Points, in no order, along strands that fork, close into loops and pass close to each other.
In the rows, 128 means zero.
Two points are linked if the straight distance between their rows is under 104. Some points are linked to none.
(217): [118 133 134  34 133  99  95 129 141 150 114 189  90  96 182 117 121  77
 144 139 126 145 102  67 136 134 158 139]
(597): [143 140 147 129 116 224 136 163 129  91 143 134 238 139  96 124 159 101
 143 130 144 136 139 115 141 127 124 149]
(605): [124 121 203 129 138 144 111 117  46 136 114 143 104 129 186 142  99 165
 108 120  83 119 143  99 131 160 158 102]
(725): [ 99 118 117  92 121 144  99 101 133 124 148 148 146 112 139 142 164 108
 127 143 103 118 130 127 127 110 136 121]
(127): [114 126 110  96 120 161 171 158 175 114 153 170 163 134 103 128 122  84
 128 138 101 148 116 103 134 124 130 114]
(460): [146 107 131 154 138 103 122 104 141 132 118 167  83 115 101 149  91 151
  82 117  86 113 147 165 119 127  69  85]
(947): [ 52 135 138 103 133 108 142 113 122 118 146 153 101 125 197 152 119  88
 106 135  94 139 134  89 121 119 149 104]
(124): [166 148 124 158 142 188 172 179 188 109 106 125 156 142  44  85  93 127
 150 123 169 146 135 140 126 122  76 166]
(234): [ 95 142  46 124 129  76 175 130 230 135 128 160  80 116 136 122 116  87
 104 179 119 135 133 101 133  84 125  82]
(398): [148 103 165 163 134 169 127 168  92 141 115  77 183 146 101 104 138 157
 143  91 169 139 133 138 119 142 134 185]
(754): [184 136 126 115 123 168 177 169 109 142 121 140 178 145 119 112 108 130
 148 130 130 148  95 126 135 145 137 129]
(69): [173 148 111 136 129 146 214 189 114 127 129 111 171 157 133 106  96 145
 152 142 133 163  87 117 134 152 144 138]
(679): [102 117  88 138 139  84 121 118 179 140 137  94 103 126 111 133 143 125
 125 128 153 124 125 139 110 109 113 154]
(139): [124 116 115  78 128 145 120 138 165 137 135 159 150 111 117 122 135  93
 137 130 128 132 121 113 142 122 117 134]
(996): [152 130  94 118 131 139 121 118 121 135 135 106 161 138 110 116 161 135
 156 160 139 127 116 163 129 131 122 125]
(581): [172 152 125  88 135 104  78  88  71 149 108 160  71 111 191 135 113 135
 122 166 104 122 124 140 144 150 132  57]
(905): [111 154 150 154 132 119 124 104  64 122 143 130  92 135 178 160 103 154
  77 136  71 115 149 131 136 132 126  41]
(850): [ 71 145 121  97 132  86 155 124 149 117 139 178  77 117 190 137  95  76
 108 149 107 154 127  82 123 122 150  95]
(277): [104 106 113 134 139  91 102  96 164 143 115 159  45 115 115 155 104 135
  76 132  95 115 159 155 120 115  73  84]
(896): [ 99 116 183 111 138  94  89 123  95 153 113 151  46 109 181 143  97 136
 101 105 103 137 143  95 124 153 132 108]
(193): [ 99 119 139 148 131 118 190 160 172 114 120 161 111 145 103 139  77 131
  83 111 106 137 130 121 117 120  99 122]
(578): [196 116 146 126 135 183 133 154  81 142 114 125 181 137 108 103 123 160
 152 129 128 140 106 149 132 155 120 138]
(684): [135 147  97 200 123 138  96  93 117  73 153  47 179 164  97 139 185 150
 143 148 142 108 131 193 121 109 121 125]
(848): [167 148 145 161 135 211 149 161 156  93  97 117 192 141  39  99 108 122
 146 112 161 136 141 142 131 120  81 156]
(140): [ 96 121  79 138 129  61 124 103 189 141 132 141  35 112 125 147 117 115
  83 148 125 127 150 139 124 102  90  87]
(972): [126 151 147 119 139 112  93  90  59 135 127 138  69 126 186 149 115 146
  99 162  76 119 146 136 136 139 126  38]
(83): [115 141  69  60 125  62  96 100 159 158 131 159  61 100 183 130 138  63
 139 180 146 139 119 101 139 101 143 107]
(643): [117  98 170 172 126 178 123 150 112 117 116 109 194 144  97 116 144 138
 133  79 154 126 149 135 125 128 127 181]
(146): [113 130 174 125 112 145 171 156  56 137 131 123 154 143 187 128 115 151
 123 106 110 149 109  90 126 158 183 147]
(110): [ 62 133 119 127 137  48 113 118 164 148 129 139  14 111 151 150  93  91
  77 135 117 146 157 117 126 103 114 102]
(709): [149 142  64 137 135 119  68  73 159 106 146  64 132 126  77 116 190 135
 173 170 169 106 131 190 124 104 113 133]
(795): [182 132 117  93 137 155 149 197 187 167 117 131 129 115  69  87  81 122
 171 125 208 148 124 126 124 133 105 184]
(950): [125 132  71 146 125  92  64  80 138 142 156  49 116 117 106 143 202 123
 140 160 165 113 119 172 109 108 134 146]
(219): [ 70 122 125 153 119  90 133 126 114 127 164  58 131 137 159 148 164 130
 101 113 132 142 119 112 115 118 175 165]
(895): [170 154 100  87 120 103 153 137  84 153 132 123 130 130 183 116 118 125
 148 163 128 152  79 118 147 142 163 104]
(169): [151 115 161  79 120 186 101 103  84 139 127 178 164 104 135 129 169 130
 152 138 101 108 126 124 143 134 152 115]
(629): [ 89 135 152 115 135  63  99 126 122 151 116 147  20 109 182 149  83 100
  90 132 118 145 139  94 123 139 120  96]
(909): [144 130  85 161 142 115  97  96 188 104 122 107 118 133  45 110 143 142
 147 136 154 102 153 197 118 108  63 132]
(135): [144 138  66 109 127 105 165 152 204 148 136 134 115 129  90 107 112 110
 152 154 155 132 121 120 130 106 116 128]
(287): [ 91 111 144 177 120 137 132 136 141 100 124  97 170 145  98 133 149 128
 125  90 143 119 143 144 121 113 113 176]
(1078): [134 167  97 200 130 132 132 116 125  74 140  39 171 167  96 123 161 151
 150 140 156 130 132 171 118 110 132 150]
(403): [110 141 199 106 151 135 131 138  74 115 118 177 104 122 192 145  73 132
 102 127  75 125 129  80 130 157 154  82]
(908): [ 99 130 148 139 101 215 119 137 125  91 140 149 229 143  95 134 172 102
 142 113 136 123 154 114 151 109 128 140]
(566): [115 156 103  49 123  80 129 138 129 147 111 173  84 111 209 123 107  75
 144 155 142 158  95  67 139 132 171 121]
(552): [164 155 142  74 138  93 104 123  83 147 106 180  73 100 200 132  91 132
 123 156 110 134 107 102 141 166 145  90]
(305): [163 127  92  93 133 122 110  81 142 129 126 183 104 106 135 147 124 118
 109 168  84 100 136 162 140 121  89  54]
(307): [157 120 128 111 137 170 153 185 203 148 110 139 133 121  49  91  97 117
 161 111 183 135 135 137 123 131  75 184]
(712): [136 125  72  33 117  98  92 109 176 165 136 166  94  95 146 125 142  69
 155 167 146 129 116 112 152 106 140 119]
(852): [165 140  78  78 130 118 151 172 196 165 127 135 127 120  80 100  92 107
 178 150 188 130 117 108 128 120 112 147]
(927): [119 141  63 117 131  89 171 131 214 130 122 149  93 118 108 114 123 112
 127 163 133 129 126 129 123  97 109 104]
(311): [ 85 136 120 171 117 123 141 130 103 114 178  47 179 145 156 139 186 121
 122 109 154 141 110 122 117 114 193 186]
(791): [125 127 154 102 124 144 143 115  89 112 132 181 137 130 164 141  91 126
 102 136  71 127 126 109 128 140 152  89]
(949): [146 167  94 199 131 108 167 150 149 105 136  30 140 160  94 106 143 156
 146 135 163 134 115 159 112 124 129 160]
(548): [164 169  91  64 113  75 146 138 109 145 121 155  99 122 204 112 100 113
 148 165 143 154  90  98 140 142 170 109]
(682): [206 100 119  94 132  89 121 145 151 183  87 162  70 113  95 112  65 142
 147 118 151 123 124 143 126 161  83 147]
(525): [163 150 167  63 132 110 127 144  87 143 106 175 106 106 193 113  93 123
 144 128 113 140  87  79 137 175 168 122]
(830): [152  95 166 121 124 151  69  61  59 148 119 128 121 109 136 134 197 160
 150 127 110  91 142 144 138 129 158 108]
(107): [ 80 114  93 105 129 108  90  76 155 126 166 108 128 114 137 146 201  92
 120 152 123 108 133 138 128  93 140 125]
(486): [107 106 193 133 134 116 108 115  89 149 114 147  74 111 162 145  89 162
  91  85  91 116 149 115 125 151 120 111]
(286): [178 112 177 158 131 172 125 152  61 149  98 103 171 144 117  98 133 167
 150  97 144 130 126 140 127 159 132 161]
(470): [ 70 105 175 144 111 135 157 146  92 122 143 115 163 139 164 136 125 135
 124  79 118 142 117  91 119 132 172 165]
(474): [120 120  97 177 132  79  64  80 139 136 147  29  88 117 103 155 189 144
 131 129 170 117 124 171 113 122 127 158]
(790): [152 122 187  98 126 115 138 156 100 139  96 165  95 127 176 125  66 147
 119  98 109 145 109  88 135 168 145 136]
(67): [148 101 167 162 125 138 157 146 101 138 105 131 129 136 111 133  93 160
 104  77 114 119 136 143 117 145 112 144]
(916): [119 121 153 182 124 182 131  93  71  90 137 155 198 144 129 143 146 157
 108 111  97  89 155 159 137 122 125 102]
(48): [ 42 114 175 159 118 112 139 134  94 121 153  90 132 145 167 155 151 144
  95  85 115 132 135  95 119 116 171 156]
(1002): [142 106 171 107 119 174 112 128  75 141 128 148 162 120 141 117 164 140
 144 118 117 128 132 107 134 136 160 150]
(963): [157 132 115 157 120 183  99  84 114  88 125 123 192 143  81 132 151 151
 137 147 117  92 142 194 127 122  87  88]
(770): [155 138 121 171 128 117 213 200 114 134 129  75 138 158 136 110  95 171
 133 120 151 164  98 104 130 153 146 152]
(368): [150 152 103 189 122 163 100  90 128  72 123  83 176 153  73 131 164 157
 144 147 121 103 151 198 136 108  95 107]
(87): [122 107 150 165 127 136 174 163 156 116 113 139 149 147  98 126  93 146
 101  96 113 132 133 128 110 131 101 145]
(906): [ 67 117 141 191 128 105 155 148 156 104 141  82 156 150 104 139 152 135
 109  84 142 134 124 127 109 111 140 176]
(676): [166 127  71 105 128 142 110  80 164 118 135 163 144 111  91 132 139 108
 132 168 105  91 130 175 132 108  88  63]
(771): [121 120 157 208 123 137 142 165 107 119 112  37 159 156 107 125 137 167
 135  81 172 139 128 146 117 148 127 187]
(136): [ 76 103 175 157 115 197 130 131  99 104 150 156 218 127 115 136 169 113
 136  97 115 114 157 114 143 116 154 153]
(691): [134 119 171 189 121 155 134 119  44 113 131 113 180 142 142 144 140 183
 112  89 106 101 140 151 127 144 144 121]
(854): [ 91 104 166 185 110 192 129 107  94  90 138 167 204 144 119 142 135 132
 119  84 105  93 163 136 143 123 121 140]
(328): [155 126  75 130 137 111  77  82 177 132 127  84 107 121  65 115 164 133
 153 141 177 102 140 185 120 113  90 137]
(638): [181 128 146  59 130 170 104  95  80 126 122 201 146 112 156 131 143 130
 142 167  85  98 131 120 147 149 146  80]
(153): [168 144 102 186 137 164 106 107 155  88 120  91 147 146  42 112 140 149
 162 138 157 112 153 198 127 120  66 125]
(246): [ 91 124  95 171 132  68 107 109 169 136 146  43  97 133 113 146 172 127
 120 111 162 133 121 144 106 113 144 174]
(326): [ 63 120 105 100 121 151 100 135 208 103 174 123 166 113  80 132 185  67
 148 117 158 126 136 111 129  95 117 168]
(806): [154 124 126 109 128 144 159 138 104 129 124 154 150 127 145 124 104 139
 121 130  99 135 107 125 126 141 133 115]
(794): [ 91  97 200  79 123 106  92 128 107 158 110 145  85  98 177 121 139 127
 135  93 122 143 128  72 128 146 170 166]
(99): [163 111 104 148 135 134 147 142 203 114 106 155 118 124  49 116  93 129
 130 125 134 116 145 167 122 116  65 120]
(279): [120 123 115  22 122 109  72 123 160 162 134 176 106  91 151 126 139  66
 158 142 141 136 112  86 152 123 146 141]
(514): [169 123 104 123 133 159  94  86 122 114 131 160 154 120  82 131 153 139
 131 149 104  97 139 186 129 122  92  86]
(472): [132 138 134 155 135 123 135 105  94 116 126 145 104 130 130 162  96 156
  84 128  80 121 144 144 131 125 102  62]
(818): [ 95 129 137 204 144 109 151 163 147 115 132  40 133 159  98 132 143 153
 119  74 169 140 124 129  99 134 144 204]
(1085): [121 126 171  90 124 115 169 171 139 130 111 174 108 127 168 131  53 106
 118  99 103 153 110  73 130 150 149 140]
(89): [ 93 149  75 107 129  71 161 122 173 123 133 163  58 127 173 138 105  82
 101 174 110 151 130  92 135  95 130  66]
(260): [ 60  87 171 110 119 119  70  84 106 141 141 118  90  99 170 143 179 122
 120 110 115 111 149 102 121 113 155 150]
(463): [103 118 152 111 135 101 175 154 156 124 119 168 100 132 138 135  74 111
 104 101 108 148 124 100 115 128 127 136]
(986): [115 117 136 139 122 138 120 135 102 137 148  65 171 128 139 119 182 128
 156 125 155 132 106 117 123 129 171 179]
(715): [127 106 194 109 113 159 122 136  48 148 121 134 146 124 177 115 157 151
 142 108 113 128 115  88 136 148 181 148]
(82): [153 139  98 165 128  77 190 178 139 159 131  58 108 159 125 102 108 166
 132 120 166 149 102 124 115 143 140 162]
(449): [175 140 107  76 136 115  86  78 113 135 121 188  82 103 163 141 117 119
 117 170  90 111 126 141 148 134 111  63]
(873): [157 144 136 143 116 215 152 169 137  98 122 144 217 142  64 110 120 111
 140 127 152 135 134 134 138 130  89 142]
(899): [150 166  87 197 136  93 174 170 148 138 120  44 106 152  94 105 117 174
 131 129 175 136 121 150 109 139 125 159]

A fork is a point with three links, a tip a point with one. Leave the first point through the second and follow the links. Name the first fork or tip that comes.
(638); (169) => (986)
(110); (629) => (754)
(87); (193) => (581)
(873); (848) => (947)
(754); (69) => (368)
(895); (548) => (83)
(986); (311) => (638)
(850); (89) => (691)
(153); (909) => (679)

A piece is two or more points that can be reached from each other along the links. Count, over all rows, the pieces, the separate loops (a circle has one, a figure eight two, a Y none), the forks (points with three links) and the tips (points with one).
pieces => 5
loops => 2
forks => 4
tips => 10
